Points on a hilly landscape, in no order, each with its height.
From any point a ball rolls to the lowest of the 2 points nearest to it. It stops when none of these is lower. Distance is the straight distance between rows; heights are no part of it.
nirup: [-10   8 -18   7  35   6 -12  -9  -7 -23  -5 -10   2  14  -3  23  -9   9
  -8   7  15  18   6  17 -14  -3  27  13  28 -12 -21 -20   4 -41 -30  20
  15]  (h 60.5)
tul: [ 23  -1   7  -1   9   2 -19   9 -18 -14   1  19  13 -39   4  -6  20 -10
  -6  -4  23 -26 -10 -11  -7  23 -17  -7 -19  41  -1 -16  -8  27  20  27
  14]  (h 35.4)
retis: [ 31  11   0  -7 -15 -27  19  -3 -16  26  -4  -4 -14 -17  10  17   9 -30
  -6 -21   8   6  27   0   2  50 -38  17   9  -5  12 -20 -15  18 -12 -11
  -2]  (h 13.4)
Sines: [-13 -22 -22  -1  34  40 -24  19  -9 -28   9  -5   9 -11  14   8  -4  -5
  -2  -2  15  -5 -34   5 -29  -5  13  -6  -6  12 -19   6  -2 -11 -13 -10
  12]  (h 75.2)
fonik: [ 13  19 -10 -25  37  14 -15   0  15 -25  -8   1  21   5  43  -5  -9 -20
   8   6  54   9  15  13 -14   8 -11  25  15   5 -18 -10  13  10  -6 -16
   0]  (h 41.7)
muf: [ 14   8  22 -10  -7 -14  -4 -12   6  -5  -1 -13  -4 -37  32   9 -16 -34
  -5   3   2  11  12  -8 -21  -4  41 -25 -19   4  10   9  -2   9 -15 -16
  18]  (h 33.0)
sefud: [ 26  10  21 -12  11  -8 -15   0 -10 -21 -13  17  17 -34  29 -19   4 -16
   0  -6  51 -11  -3 -16   2  23  -6  11 -10  33 -10 -15   9  33  18  23
  34]  (h 37.5)
defa: [ 27   3  21   4 -21 -19  31  -7 -24   7  14   8  16 -31 -10  10  22  15
 -15 -37 -21  14 -16  -1  -1  -5  -4  -7  -6  -6   2  12   6  11  30 -18
 -13]  (h 40.3)
Mamep: [-16  24   3  -9  33   5 -17   0  16 -27 -11  -3  19  34  14 -13 -16  13
   4  15  49   2  12   4  10 -15   3  39  31   8 -16 -17  17  -8   6   5
  24]  (h 45.6)
vus: [ -1  10  -4  -8  28  37 -34  -5  28 -27 -16  -9   8  32  -1   6 -10   7
   1  -7  16  12   6  17 -13 -19 -15  22  15  -4 -37  -6 -21  -7  14  -4
   4]  (h 55.3)
salik: [  7   9  32 -15 -18 -12 -33 -19  33  11  -8   2 -29   8  -4  -8  -7   7
   8 -14   8  -2  11 -16   3  -9  -6  -7 -12  10  -8   3 -16  29  11   7
  13]  (h 26.1)
sisos: [ -8  12 -14  -2  12  -6  -1 -15  16   0 -18  -4  -4  20   0  24  -9 -22
   0  27  -2   2  41  11  -2   5   4   9  14 -12  11 -20 -24 -30 -22   8
  13]  (h 23.4)
sete: [ -6  16   6  -5  12 -23  36   3  -7  -4   1 -13  25  25  -8  -2  -8  36
 -10 -32 -15  26  12  25  11 -14 -16  33  21 -28 -18   2  38  -7  10 -19
 -30]  (h 65.3)
Zoka: [ -5  21  21 -10  26   1 -17  -2  12 -10 -18   2  11  26  25 -31 -22   5
  16  -8  51  -6   9 -22  23  -7 -16  36  21   4 -24 -19  21  13   0  13
  32]  (h 47.1)
lut: [ 15  -1  23  -2 -28 -48 -16 -10  29  11   0   1 -19 -26  16 -32 -14  -5
   1  -7  38 -26  11   1   8  14  12  -7 -25  42  11  17   1  51  19 -11
  12]  (h 36.8)
mudo: [-13 -12 -11  -5   0  10   7  17   1 -13  14  -9  13  10  18 -25  -8  17
  -6  -6  -2  10 -18  13   2 -13   7   4   2  -2 -18   8  28   2   1 -16
 -14]  (h 41.3)
kefe: [ -1 -14 -11   4  -7 -16  -9  11 -16  11   6  30 -13 -10  -7 -17  14   4
   6 -17  14 -21 -29   5  -1  14 -18 -14   2  32   5  -5   0  22   4   9
  -1]  (h 26.4)
tetif: [ -7  -4  -9  -3   3  14  -3  12 -10 -13   0  -8  -4  24  -5 -28  -7  24
  -1 -22  -1  15 -31  -6   2  13  -8  12  11   2 -28 -10  19  -2 -16  14
   3]  (h 36.7)
tisu: [-13  -4 -23   9 -13 -18   8  10   7   1   7  10 -11 -13   3 -24   5   0
   8  25  30  -6   0  30   3  27  -4   7   5  39  28 -10  16  -2  17  13
  -6]  (h 27.5)
nem: [ 15   2  31 -14 -24 -24 -35 -10  21  17  -5   3 -14 -13   2 -14  -4  -2
  10 -15  26 -37   6 -19   2   3  -4 -17 -29  24  -1  10 -14  51  13   5
  17]  (h 32.0)
nikur: [-10   9  -3  -6  40  15 -19   5  28 -24 -14  -3  18  31  33  -3 -19 -24
  14  18  44  -4  15   2   1 -14 -10  28  17   4 -17 -17  -2 -13 -10 -19
  15]  (h 43.6)
diz: [ -3  -9 -14   5   5   8 -30  -4  -1 -13 -11  -2 -25 -10  12  -7  -6 -12
   2  13   7  12  -4  -7 -18  17  20 -15   1  12  -2 -12 -14 -12 -31  26
  11]  (h 63.5)
ziv: [-13  -4 -17   5 -17  13  22  27   5  -9  10  26  14  -8 -24 -15  15  21
   8  45  22  -8   1  12  11  25 -14   6   4  23  31 -11  20   5  22  30
 -15]  (h 20.4)
livag: [ -4  17  13   2  22  25 -31  -3  19 -19 -15   1  14   9   3  -6   3   5
   8  10  11   8   1 -10   8  -8 -16  20  -1  13 -12 -14 -15   1  19  13
  23]  (h 53.2)
Bafo: [ -8 -21 -25  15   5 -27   1   9 -10  11  -3  12 -27  -3  22 -12   6 -29
   6  -9  16 -10 -11  10  -6  24 -16   1   8  20  -2  -9  -2   1 -17  -7
  -2]  (h 18.3)
soze: [-23   1   5  16  26   3 -21   1   3  -5 -15  10   1  20  11 -25  -4   7
  15 -20  57 -17 -11   2  18  -6 -28  38  25  33 -13 -11  12  10  23  11
  20]  (h 49.1)
noba: [ -7 -12   4   1 -10  16  -9   3  -3  10  -8   7  -7   1  -5  11   0 -40
   5  12 -33 -24  -5 -40  -1  -5 -18 -12 -30  -2   7   2 -34  11 -16   0
  20]  (h 67.0)
Kede: [ -8 -18 -24  21 -23  -4  30  14 -14  10   0  10  -3  -9 -12  -1  16 -16
  -3  26 -21   5   0  18  -3  18 -13  -5   4   6  29   6  -6 -21  17  -3
 -31]  (h 43.7)
gesa: [ -8  -5 -14  18  -9  -1  24  -1  -5  -5   5 -13   1  18 -19  13 -12  -2
  -7  24 -54  13   3 -10   9 -14  17  -3  -8 -28  14   1   4 -40 -19   5
 -13]  (h 72.0)
fuvut: [  6   2 -11 -18   3   2 -23  -3  -6  21  -9  12 -26  -2  -6  19  21  -6
   3 -23  12  -6   3  10 -25   6 -12 -15   4   4 -11 -14 -24   5 -24   6
 -18]  (h 53.1)
Mafot: [ -7   5  -7 -16  -1   4  17  10  12  21  -5  -9  10  46 -10 -12  -4  13
   0  -8  -9   3   8  -8  18  -1 -37  18   4 -41 -19  -5  20   5 -17  -6
 -15]  (h 12.8)
luf: [ 24  26  10 -31   4   0 -20  -1  13  -7 -12   9   9 -13  24 -14   1 -11
  11   0  51   3  12  -6   2  13 -12  15  -3   4 -14 -12   7  27   8  11
  13]  (h 39.5)
Dore: [-24 -27 -39  12   2  26  -9  10  -3  -9  13  -6 -15   7  -5   3  -1   4
  -2  28 -14   2  -2  44 -21 -14  27 -16   7  -2   8  16  -8 -34   6  -2
 -28]  (h 67.8)
ruk: [-17  -4 -18   2  12  -2  -3   6  -2  -4  -2  -4  -9  30  -3 -16 -14  14
   5  11   2   9  -6 -12  19   9  -3  15  21  -4 -10 -14  18 -12 -32  31
  10]  (h 32.8)
Bupuz: [ -1   7 -15  20   8   9  18  -4 -27 -12 -10   3   7 -13 -23  11  20   1
  -9   5 -29  28 -11  -5   6  31 -28  21   5  10   5 -26  -5 -19   0  21
   0]  (h 44.7)
pudol: [ -3 -11 -23   8  -6  22   1   8 -24 -20   1 -27 -11   0 -10  -2 -14  -5
 -18   7 -46  26 -29 -11 -20   3  36 -12 -16 -21 -14   6   1 -32 -33  11
 -13]  (h 73.7)
vosev: [  8   8  20  -5   7   4 -24 -17  28 -18 -12 -18  -4  11  12  12 -15   4
 -10 -20 -23  29   9   8 -20 -31   9   5  -3 -16 -22   8 -11  -7  16 -30
   1]  (h 53.8)
zefa: [-21 -22 -10  22  26  24  17  14 -10 -37   4 -18  24  19   9  -1 -14 -14
 -16  -8 -49  16 -30 -10  -5 -17  -6  10  -4  -7 -25   1   1 -21   2 -32
   2]  (h 58.9)
zat: [  6  -6   9  10  32  19  -3   3 -14 -28  -8 -10  18   0  10   4 -10 -12
  -9 -30 -10  17 -33 -23  -5 -15  -5  15   0  -1 -30  -6  -2  -2  -1 -20
  19]  (h 56.8)
sarat: [-22   4 -29  -7  25   7  -2   4  10   7   8  -2   7  41  -4  15  -6  14
  -1  10  18   4  19  32  -5 -10  10   1  28 -23 -16  -8  14 -33 -24  -3
 -13]  (h 58.8)
fum: [-11 -17 -35 -22   0  49  13  29 -19   9  23  16  17   4  -4  10  18  -7
   6  32  -2 -29  -4   3  -8 -11  10 -34 -13 -16   2   1  -7   5 -16   4
 -21]  (h 34.0)
debe: [  5   6   3   3 -11   6   8  -8  17  -7   1 -11   4  -3   0  10   5   8
 -11   3 -18  15  18  14  -6 -17   7   3  -7 -11   4  21   0  -2  33 -28
 -16]  (h 50.1)
Lem: [ -3  16  -5  -3 -10 -28  37  -4 -17   5   4 -14  21  20 -20  -4   2  38
  -6  -3  -7  25  15  19  30  17 -22  38  31 -26  -3  -6  47  -9  -8  -1
 -26]  (h 67.1)
mone: [ 20  18  16 -26  -9 -25  24  -4 -11  26  11  -2  19  -4   5  -8 -11   0
   4  -6  30 -13  20 -22  33  30 -11  14  14 -14  11 -14  24  24 -28   8
  25]  (h 26.5)
tarup: [ 13  26  22  -9  20  -8  -2 -30  21  -1  -8 -10   8   7   7  26  -6   2
   2 -25   3  10  30   8  -2 -31   5  13  13 -25 -21   4  -1   4  13 -29
   1]  (h 56.1)
Fisa: [  1   4   9  17  19  14  12  -1 -30 -23  -2  19  24 -26 -23   4  19  15
  -5   7  -5  11 -23  -9   9  14  -5  17   8  22   9 -23   2 -13  20  29
  29]  (h 41.5)
zan: [ 23  10   6 -24 -24  -7  27   3 -28  38  34   4  16  -7  -9  15  -9   6
   4  13   9 -24  15 -34  27  30   3  -8   2 -27  27  -4   9  11 -46  17
  16]  (h 31.1)
Ruzi: [ 28  14  33 -24   5 -18   6 -11   2  -3  -4 -17   1 -22  29   0 -23 -23
  -3  -7   8  18  23 -23   2   3  37  -8  -4 -25  -6   2  18  14 -25  -8
  28]  (h 29.3)
lub: [ 15  -1   2   9 -58 -25  21  -6   2  35  29  17 -16 -13 -41   1  -1  30
  14   7 -13 -21  -4   6  12   4  11 -36  -6  -2  42  29   4   8   3   7
 -40]  (h 49.9)
Dafi: [ 18  -3  -4  -1 -35  -3  29  11 -11   9   8  13  10 -32  -2  12  28 -11
  -7  13 -14  -3   1  10  -1  16 -13  -9 -11   5  29  10 -10   6  27 -10
 -26]  (h 46.6)
tugo: [  9  -6 -24   0 -29  11 -14   6  -3  16 -13  -2 -34  14 -12   9  24 -28
  -3  25 -12  13   9  33 -24  25  -8  -9   5   0   5   0 -24 -15   0  10
 -48]  (h 62.3)
dape: [ 14  24  47 -12 -25 -18  18 -19   3  37  22  19  20  -3 -38  12  11  50
   3 -17  11 -22   9 -10  30   5 -29   4  11 -17  21  10   6  27  23  -8
  -5]  (h 63.6)
Vadip: [ 10  -6   8   1 -50 -24  -4  -2  15  11   6   4 -26  -9 -19 -25  -2  21
  11  11 -11   0  -6  -4  17  14  18 -25 -13  10  21  18   5  13  11  22
 -16]  (h 57.1)
rini: [ -4 -11  -1  13   3  23 -32  -2  -4 -13  -4  -2 -15 -12   0  17   3 -24
   1  17 -27  -7 -16  -8 -26 -27  33 -31 -22   3   7  13 -38 -22  -7   5
   3]  (h 72.3)
begu: [  3   8   0 -15 -12   3 -17   0   9  -2  -4  -2  -6 -16   7  -6 -15  -8
   5  29   1  -1   9 -24   1   5  39 -23 -21  -4  15  -4   0   0 -25  26
  29]  (h 65.0)
buzeg: [  2  11  50  16  10  -1  -3 -24  -5 -14  -6   6  14 -18 -30  -3  -2  30
  -4   2 -12   4 -14 -29  30  -7  19  -1  -6  -1   0  -9  11  -5  26  33
  40]  (h 63.4)
guv: [-22 -10   1  35   3   1 -22 -14  20 -13 -12 -22 -21  16 -19  -1 -13  11
  -3  -4 -41  18  -9   5  -2 -24  -2   5   5   8  -7  19 -21 -23  19   0
   3]  (h 45.5)
kosik: [ 26   7  28   5 -13 -28   4 -21  12  13 -16   0 -17 -24  27  11  13 -29
  -3 -27  10 -14  29   0  -3  16 -25  11  -3  17   5   0 -24  34  21 -31
  11]  (h 13.1)
lufas: [  0  -1  12  -8  12  14  -5  -2 -12 -15   0  -9  12 -10   4   6 -21 -18
   0  20 -18  -4  -6 -41  -8  -9  44 -27 -24 -19   0   4  -3 -10 -37  12
  38]  (h 66.5)
sol: [  9  15  15 -24  -3  -3 -10  -4  11  18  10  15   4  -5 -13   3   3  27
  11   6  23  -8   9   5   7  -9  20 -20  -9  -7  15  11   9  17   8  10
   3]  (h 55.0)
dini: [ -3  -5  -3   1 -24  17  -8  11   9   9  -4  10  -6  -4 -11  -1   2 -12
   7  37 -18 -23   2 -27  -4 -11  -1 -28 -28  -4  26   7 -29   6  -4  24
   3]  (h 64.8)
Vames: [ -6  -8 -16   6   5 -10  -4   8  16  -3  -7  -5 -10  12  19 -20   4  -8
   4 -23  26  14   2  39 -10   6 -29  20  20  19 -22  -5  17   5  20 -24
 -22]  (h 55.7)
Zet: [  6   7  29  16 -25 -44  -1 -18  20  -9 -11  -9 -16 -25  25 -24 -15  -7
  -4 -12  12  -1  10  -7  14   8   7  13 -10  38  15   7   5  27  24 -11
  13]  (h 40.9)
vip: [ -9  -2   6  19  42  37  -8   6  -4 -31  -9   6  28   9   5   8   0 -13
   0   0  -9  -8 -24 -16   2 -18 -23  17 -10   9 -21 -11 -21  -7   9 -11
  29]  (h 55.2)
Kib: [ 24  11  30  -3 -10 -11 -29 -26  28  18 -24  -1 -28  -9  16   6  11 -12
   3 -27   6   2  22 -15 -16   9 -22  -2  -4  14  -9  -8 -31  28   5  -4
  10]  (h 19.8)
Zude: [-14  -6  -9   7   3  18  -8   9  11  -4  -4 -17  -8  43 -14   4   0  10
 -12   4 -31  13  -8  15 -14 -21 -13   4   8 -19 -26   9 -11 -23   3  -5
 -19]  (h 37.9)
vides: [  9   3  16  -7   1   1  -3  -5  -7  29  -1  -1   4   0  -8  11 -10 -16
   5  -8 -24 -21  -3 -49  11  -4  -1 -24 -15 -25  -4   0 -17  10 -39   5
  32]  (h 68.6)
Goteg: [  0  28  28 -10  -5   1  22  -7   5  24  12  12  27   7 -35   2  12  47
   3  14  20 -12  17  -4  23   3 -25   2  15 -27  25  -3  22  10   9   6
   0]  (h 61.1)
vafet: [-12 -23 -38   8  30  16   0  26 -13 -23  16   0   7 -28  27  -1   0 -13
  -4  15  24  -8 -14  33 -29  -3  20   0   8  25   7   6   9 -17   2 -14
  -4]  (h 76.2)
Mube: [  0   3 -14   1  -1  14  24   7 -13  12 -15   1   4  18 -16   8  17 -13
  -8 -12 -29  18  -2 -16   2  22 -50  13  -6 -15  -8 -19 -15   0  -5   1
 -15]  (h 47.6)
pubu: [-19 -27 -25  12  28  31  -2  11 -13   4   6  -5   2  25 -18  11   7   1
  -6 -10 -15  -3 -25  18 -13 -10 -16   0   5  -9 -24   8 -16 -24  -2 -11
 -17]  (h 31.0)
Gozus: [-14 -15  -7   7  21 -13  -2   4   0   0  13  -5   0   3  23 -11 -16   2
   3  -9  13  -4  -1  17  -3 -12  25  -6  12  10  -2   8  20  -1  -6 -14
   6]  (h 45.3)
simop: [ -1  -3  -5  21   7 -29   4  -7  -4   0  -6   4 -22 -26  22   5   4 -29
   4  -2  10   9  16  14  -9  21   3   7  17  24  15 -18  -4  -9  -7  -4
   9]  (h 10.4)
gutok: [ 13   4 -19 -35  25  16 -37  -8  -7  17 -12   0 -23   6  16  21   9 -19
   6 -23  29 -10  12   6 -34   6  -2 -18   6 -12 -25  -7 -14   4 -50   2
 -11]  (h 54.7)
zinu: [ 18  10  23 -13 -11 -25  20  -6 -20  31  23  17  13 -32 -17  19  -3  -4
   1   6  13 -28  15 -41  24  17  20 -25  -7 -12  32   3   4  16 -26  19
  32]  (h 35.3)
lavof: [-18   9  20  -2   0 -21   3  -6   7   4   7 -12   9  39 -18 -15 -10  53
   2 -25 -16  12   4  12  20 -35  -9  25  18 -26 -24  14  33  -1  10  -8
 -15]  (h 62.9)
vadin: [-17   7  17 -10   3 -10   1   0  20  18  10   5   7   3   7  -7 -11   3
  13   3  18 -38   9 -12  19 -27  13 -14 -15   5  14  17   3  28  10 -21
   9]  (h 51.6)
gov: [ -6 -10  10 -16 -13   3  26  10   1  19  25   1  17  15   4  -7  -2  26
   0 -29 -15 -17 -13 -12  14 -30   9 -15  -8 -32  -9  27  29  15   2 -29
 -17]  (h 26.3)
molez: [-22   1  -7   6  21   0 -10  -8  11   1 -12   2  -5  35  -5   7 -17  -8
   7  11  -1  -1  20 -10  12 -14  -5  11   6 -11  -7 -16 -10 -22 -28  15
  27]  (h 28.1)
feb: [-11 -15  -9   3 -32   9   4   9  10  20   4  -3 -19   9 -12 -11  -3  -1
  11  19 -24 -12  -5  -9  11   5  -5 -17 -10  -4  16  16 -16  -3  -5  14
 -19]  (h 61.8)
pul: [ -1   8 -17 -12  32  11 -30  -7  10  16  -4   1 -20  30   6  25  -7   2
   6 -10  22 -12  25  25 -25 -17  18 -16  32 -20 -24  -6  -4 -19 -45  -5
 -14]  (h 56.6)
nuvu: [-12   6  10  23  26   4 -26  -4   7 -23 -20  -7  -7  11   4 -16 -11   7
   3 -13  23   9  -8   4  10   3 -21  36  21  32 -20 -16 -11  -7  14  20
  25]  (h 51.2)
luvar: [  9   6 -14   7   3 -13  -1 -15  -6  10 -15   6 -14 -16   4  29  15 -26
  -4  17   5  10  27  18 -23  16   3   6  16   1  24 -20 -20 -19 -14  11
  -1]  (h 17.5)
rut: [ -1  -5  19 -13 -28 -18  17  -4  14  36  16 -11  -4   9   2  -5 -15   3
   4 -10 -26 -16   3 -17  11 -21  15 -27 -16 -24   9  36   3  21   2 -37
 -10]  (h 9.6)
bul: [-27 -26 -30  39  16 -12  22  10 -24   5   1  23  -7 -17  -5  11  21 -33
   2  19  -4 -18  -6  21  -4  12 -15   2  17  22  27  -8 -12 -29  10   3
  -1]  (h 38.5)
fozo: [-20 -18 -33  24  11 -17   8  10   8  13  -5  17 -21  -7  -3   7  20 -27
  19  34  21 -17  15  45 -11  19  -8   0  13  26  28  -4   2 -12  15   6
 -13]  (h 33.4)
pok: [ 26  18  16 -21   7  -5  12  -5   0  -9 -10 -14  17  -1  33 -13 -21 -17
   0 -14  17  16   9 -27  16  11   5  20   6 -17 -19 -18  24  17 -24  -4
  33]  (h 26.2)
viz: [-10  11  12   1  -8   3   4  -4   9   6   5  10  12   3 -28  -6   3  42
   5  14  -5  -2   2   1  17 -12   0   1   3  -1  16   7  13   3  20  12
   0]  (h 58.2)
panu: [-14  -7 -30  -8   5  33  27  16 -13  -4   8   7  19  18 -11   5   7  -2
  -1  31 -10   0  -3  -3   1   6  -8  -2   1 -12   2 -13   6 -16  -9   4
 -21]  (h 27.3)
Mato: [ -8  17  31  -3  11   1  -7 -21  21  -5  -8 -12   5  30  -6  -3 -15  44
   2 -29   3   5   8   7   9 -52  12  16  10 -12 -18  22  22   5  38 -16
  -1]  (h 59.9)
nada: [ 22   8  31  -5 -18  -8  15 -16  -3  -7   8  -8  10 -26   4   3  11   4
 -10 -27 -36  19   0  -8  -2 -17  16  -4 -18 -10   4  29  11  13  38 -36
  -9]  (h 45.1)
dul: [ -6 -24 -44 -10   8  52   1  23 -19 -24  15  -5   3   1   7  -3   4   1
 -15  21  -8   8 -22  26 -32 -10  29 -16  -6  -5  -3  17   3 -15  -4  -3
 -40]  (h 70.2)
kup: [ 10  16   2 -21 -11 -20  25  -3   5   8  -9 -12   5  15  16 -10 -26 -18
   6  -3  21  10  20 -30  30  29 -23  31   6 -15  -6 -22  17  10 -39   1
  20]  (h 23.0)
nozo: [-15 -26 -12   8  17  19 -25   6 -10 -22   6   7   1 -26  12   8  -1 -24
   4  15   2 -25 -29   2 -31 -13  24 -28 -23  26   9  20 -18  -5   0   4
  14]  (h 74.0)
zabed: [-17  17  37  18   0  -8  -1 -23  19 -17 -12   3   7   1 -18  -4  -4  35
   2  16  -8   2   7 -10  25 -16   5  21  -2  12  21   3   7  -6  44  14
  17]  (h 61.2)
Suk: [ 13   9  -9 -12 -36 -22  19  -7  -7   9  16  -1  -8 -40  10  11  16 -13
  -4  17   2  -3  18  12 -10  13  25 -17 -11   3  36  15  -3   1  13 -21
 -15]  (h 42.3)
sozol: [  3   3  18  28 -12 -44 -11 -16  12 -11 -17   1 -32 -25  13 -23   2  -7
  -4 -30  -2  13  -9  17  -9  12  -1  16  -5  45   3  -3  -8  10  29 -13
   1]  (h 44.6)
Kavur: [-14   6   1   9 -11 -18  40   3  -6  -5  11 -17  26   8  -2   3 -19   0
  -6  30 -32  11  25  -6  28   2   0  18  -6 -32  25  -6  20 -24 -11   5
   6]  (h 70.3)
fuso: [ -4 -18   6  36   2 -20  -7  -1  -4 -17 -11  -7 -20  -6  17 -17   1 -13
   2 -35 -11  14 -30   7  -2   7 -24  21   5  43 -13  -5 -12   2  19 -16
  -2]  (h 48.1)
div: [  6 -14  12  14 -14 -12 -12 -11 -19   7   5  10 -15 -16 -20  -3   2  14
   0 -18 -36  -5 -31 -30   6  -4   9 -22 -18   3  -3   8 -12   0 -11  25
  12]  (h 68.0)
kam: [ -9  -2  -7   3  15  20 -35  -5   3 -26  -7 -18 -13  10   0   5 -17   8
  -9   3  -1  14 -15  -4 -14  -8  29  -8   6   3 -17  -4  -9 -29 -19  21
  25]  (h 62.0)
vezo: [ 15  15 -10 -11  -6  -9  -1   2  16   4 -13   6  -2  -9  18  -1  19 -10
  -1 -14  36   8  24  30  -4  14 -30  20  18  19  -5  -7   0  17  26 -18
 -22]  (h 57.8)
dinut: [  6   5 -17  -7 -21   6  -6   3   8  13 -11   8 -18  -3  -6   3  34 -14
  -5   3   8  16   5  40 -22  20 -21   3   1  16  12  -8 -13   4  26  -4
 -38]  (h 60.0)
Momur: [  1  24  16  -6  26  11 -16 -17  30 -14  -7  -9  10  49  -6  13 -15  29
  -2 -15  14   6  17  14   0 -37  -2  22  24 -30 -37  -2   1 -10  12 -10
  -3]  (h 57.4)
namev: [  6 -15 -11   6 -30  23  17  21  -8 -14   8  20   6 -22 -34 -17  26  28
   5  20 -10   2 -20  -2   8  33 -19   2  -9  32  14  -9   2   7  16  34
 -24]  (h 9.0)
vemiz: [ -8  -7 -19  17   5   2   1   1  -2 -30   3 -28   2   3  10  -4 -25  -8
 -13  20 -35  32  -8  14 -12  -5  33   2  -9 -23  -5   0   8 -44 -23   3
   1]  (h 73.9)
Sobo: [ -9 -11  -2  -8 -25  -2  19  13  14  17  -8 -16  -5  43  -7 -12 -10  -9
   4  10 -34  16  15  -1   7   0 -22   3  -8 -38 -14   7   5   5  -8 -23
 -25]  (h 23.9)
zikep: [  6  -7   1   5  17  14   2  16 -25 -23   0  16  13 -33  -1   0  17 -15
  -1   4  -2 -11 -22 -23  -3  11  -6   0 -18  23   7 -10 -15   1   7  25
  27]  (h 38.3)
Fezed: [  0 -20 -42  -4 -13  45   8  22 -36 -29   7 -15  -8 -13  -7   1   4  -9
 -15  17 -26  15 -30  -1 -29   8  32 -23 -18 -13   5  -1 -11 -25 -24  17
 -30]  (h 72.1)
bev: [-12 -16 -15  28  -1 -18  -2   8  -5  -5   0 -16 -18   3  -1 -15  11  12
   1 -23  -4  18 -17  35   2   4 -12  18  22  22  -7   5  12 -13  20  -7
 -17]  (h 52.3)
Tadaf: [ -6   4   5   6 -17 -35  28  -8  -4   7   3 -21  12  19  -2   3 -18  14
  -8  -2 -36  20  28   5  31   3  -3  15   9 -32   4   7  25 -14 -12 -15
 -13]  (h 68.9)
Povi: [-11  10  16  -9  15 -12   9   3  15   6   5  -1  18  12  15  -2 -14   6
   0   5  13  -8  14  -6  23 -24  15   9  10 -16   5   3  22  -1  -1 -14
  18]  (h 48.5)
zedap: [  6 -13  -4   2  -7  20 -31   0 -17  -4  -7  -6 -26 -11 -10   5   3  -8
  -8 -13 -27  -1 -34 -13 -28  -9   8 -26 -23   7 -14  11 -25  -1 -14  15
  -8]  (h 70.4)
roga: [-31 -26 -24  23  23  26   6  13  -9   7  13  13   5   6 -18  22  15  12
   2   7  -5 -25 -24  11  -5 -27   6 -20  -3   6   8  12 -11 -16  12  -4
  -6]  (h 21.0)
vusi: [ 26  -2  15 -18 -18 -13  27   0 -18  23  24  12  21 -17  -2  -2   9  10
 -11 -30  -4 -14 -15  -6   5  -4  11 -19 -11 -19   3  15  12  31   6 -23
 -10]  (h 34.9)
Pali: [ 11   0  18  -7 -32 -36  23 -10 -12  39  32  10  -1 -17 -18   8  -7  17
  10  -1   1 -27   3 -12  25   3  21 -32   0 -11  40  15  11  12 -12  -3
   0]  (h 41.4)
fosol: [  7   6   4 -15 -17   7  -4  -7   1  24 -10   6  -6  11 -16  13  14   3
   0 -16 -11   8   1 -15  -4   2 -26  -5  -3 -13  -9   0 -17  13  -4   3
 -11]  (h 50.5)
tupif: [-10 -19 -25  17  -8  16 -20   4  -6  13  -5  -3 -33   2 -14  21  15 -17
   7  31  -9   4   6  37 -29  -7  26 -20   9   2  11   6 -21 -40  -6  13
 -38]  (h 65.2)
Muted: [ -6 -16 -30   0  -2  32  10  20 -22 -12   9   7   4  -7 -15  -1  17  22
  -5  17  -1  14 -23   7  -6  18   1  -2  -6   4   0 -11  10 -20   6  28
 -16]  (h 20.9)
dezav: [ -5  -8 -39  -6  24   6  12  20  -2  -6   6   6  17  -9  39  -6   9 -22
   2   6  31  -2   3  37 -16   5   1   8  13   7  -1  -8   9  -6  -1 -29
 -13]  (h 77.1)
tagov: [ 17   6   8  -8 -25 -22  14  -3   1   4   7  -7  -6 -26  16  -1  -8  -4
  -8  -3  -3   3  10   4  -6  -4  43 -19 -16  -4  18  21  14  17  -2 -17
  -3]  (h 37.6)
nug: [ -4 -16 -19  -5  12  26   7  18 -15  13  22  28  12  -6  -9  24  32  -5
  -1  -1  -2 -32 -18   3 -13 -13 -11 -32  -9  10   2   7 -21  10   9  -6
 -18]  (h 29.9)
Rap: [  5   1  11 -11  24  24  -8 -12  -8  -7  -6 -10  10  16   4  16 -11 -11
  -4  -1 -24   0 -14 -35  -6 -26  14 -23 -14 -29 -24   2 -14 -13 -31   3
  22]  (h 67.7)
Radum: [ 46  19  22 -19 -25 -16   9 -13   2  18  -6  10  -8 -26  -1  21  31 -17
  -9 -23  13   3  25   0  -7  33 -31  10  -6   6  15  -7 -26  38  25 -14
  -8]  (h 4.0)
fimur: [ -9   2  11  -8 -24 -13   9   2  32  20  -3 -32  -3  27  10  -1 -15  -3
   0 -10 -28   7  20   0   9 -24  -3  -3 -12 -34  -4  25   7   8  -5 -36
 -21]  (h 25.7)
tota: [  3  -8  40   9  -4   1  -2  -7 -14 -13   3  -7   4 -15 -14 -20 -11  16
  -2 -10 -31   6 -35 -44  19  -9  17  -9 -21   8 -12   3   5  17   6  24
  33]  (h 65.6)
sove: [ 11  -4   8   8   0 -17  -8   1  -6   1  12  40   4 -32 -14 -14  19  20
   4  -5  28 -33 -16   2   2  20  -7 -10 -14  48  15  -1   0  26  32  19
   8]  (h 31.8)

Call two points neighbours if one is among the 2 nearest of the other. Go from one point of each pair to the other, from neighbour to neighbour, staying as low as possible. Name the highest point that can't be avoided.
kup / Mafot | vosev
Radum / roga | vemiz
roga / namev | fum
rut / Mafot | fimur
roga / kup | Dafi

Two balls start at each pair of points below. Name the first point that both come to, or write none.
vafet / tupif | none
bev / viz | none
buzeg / Goteg | viz
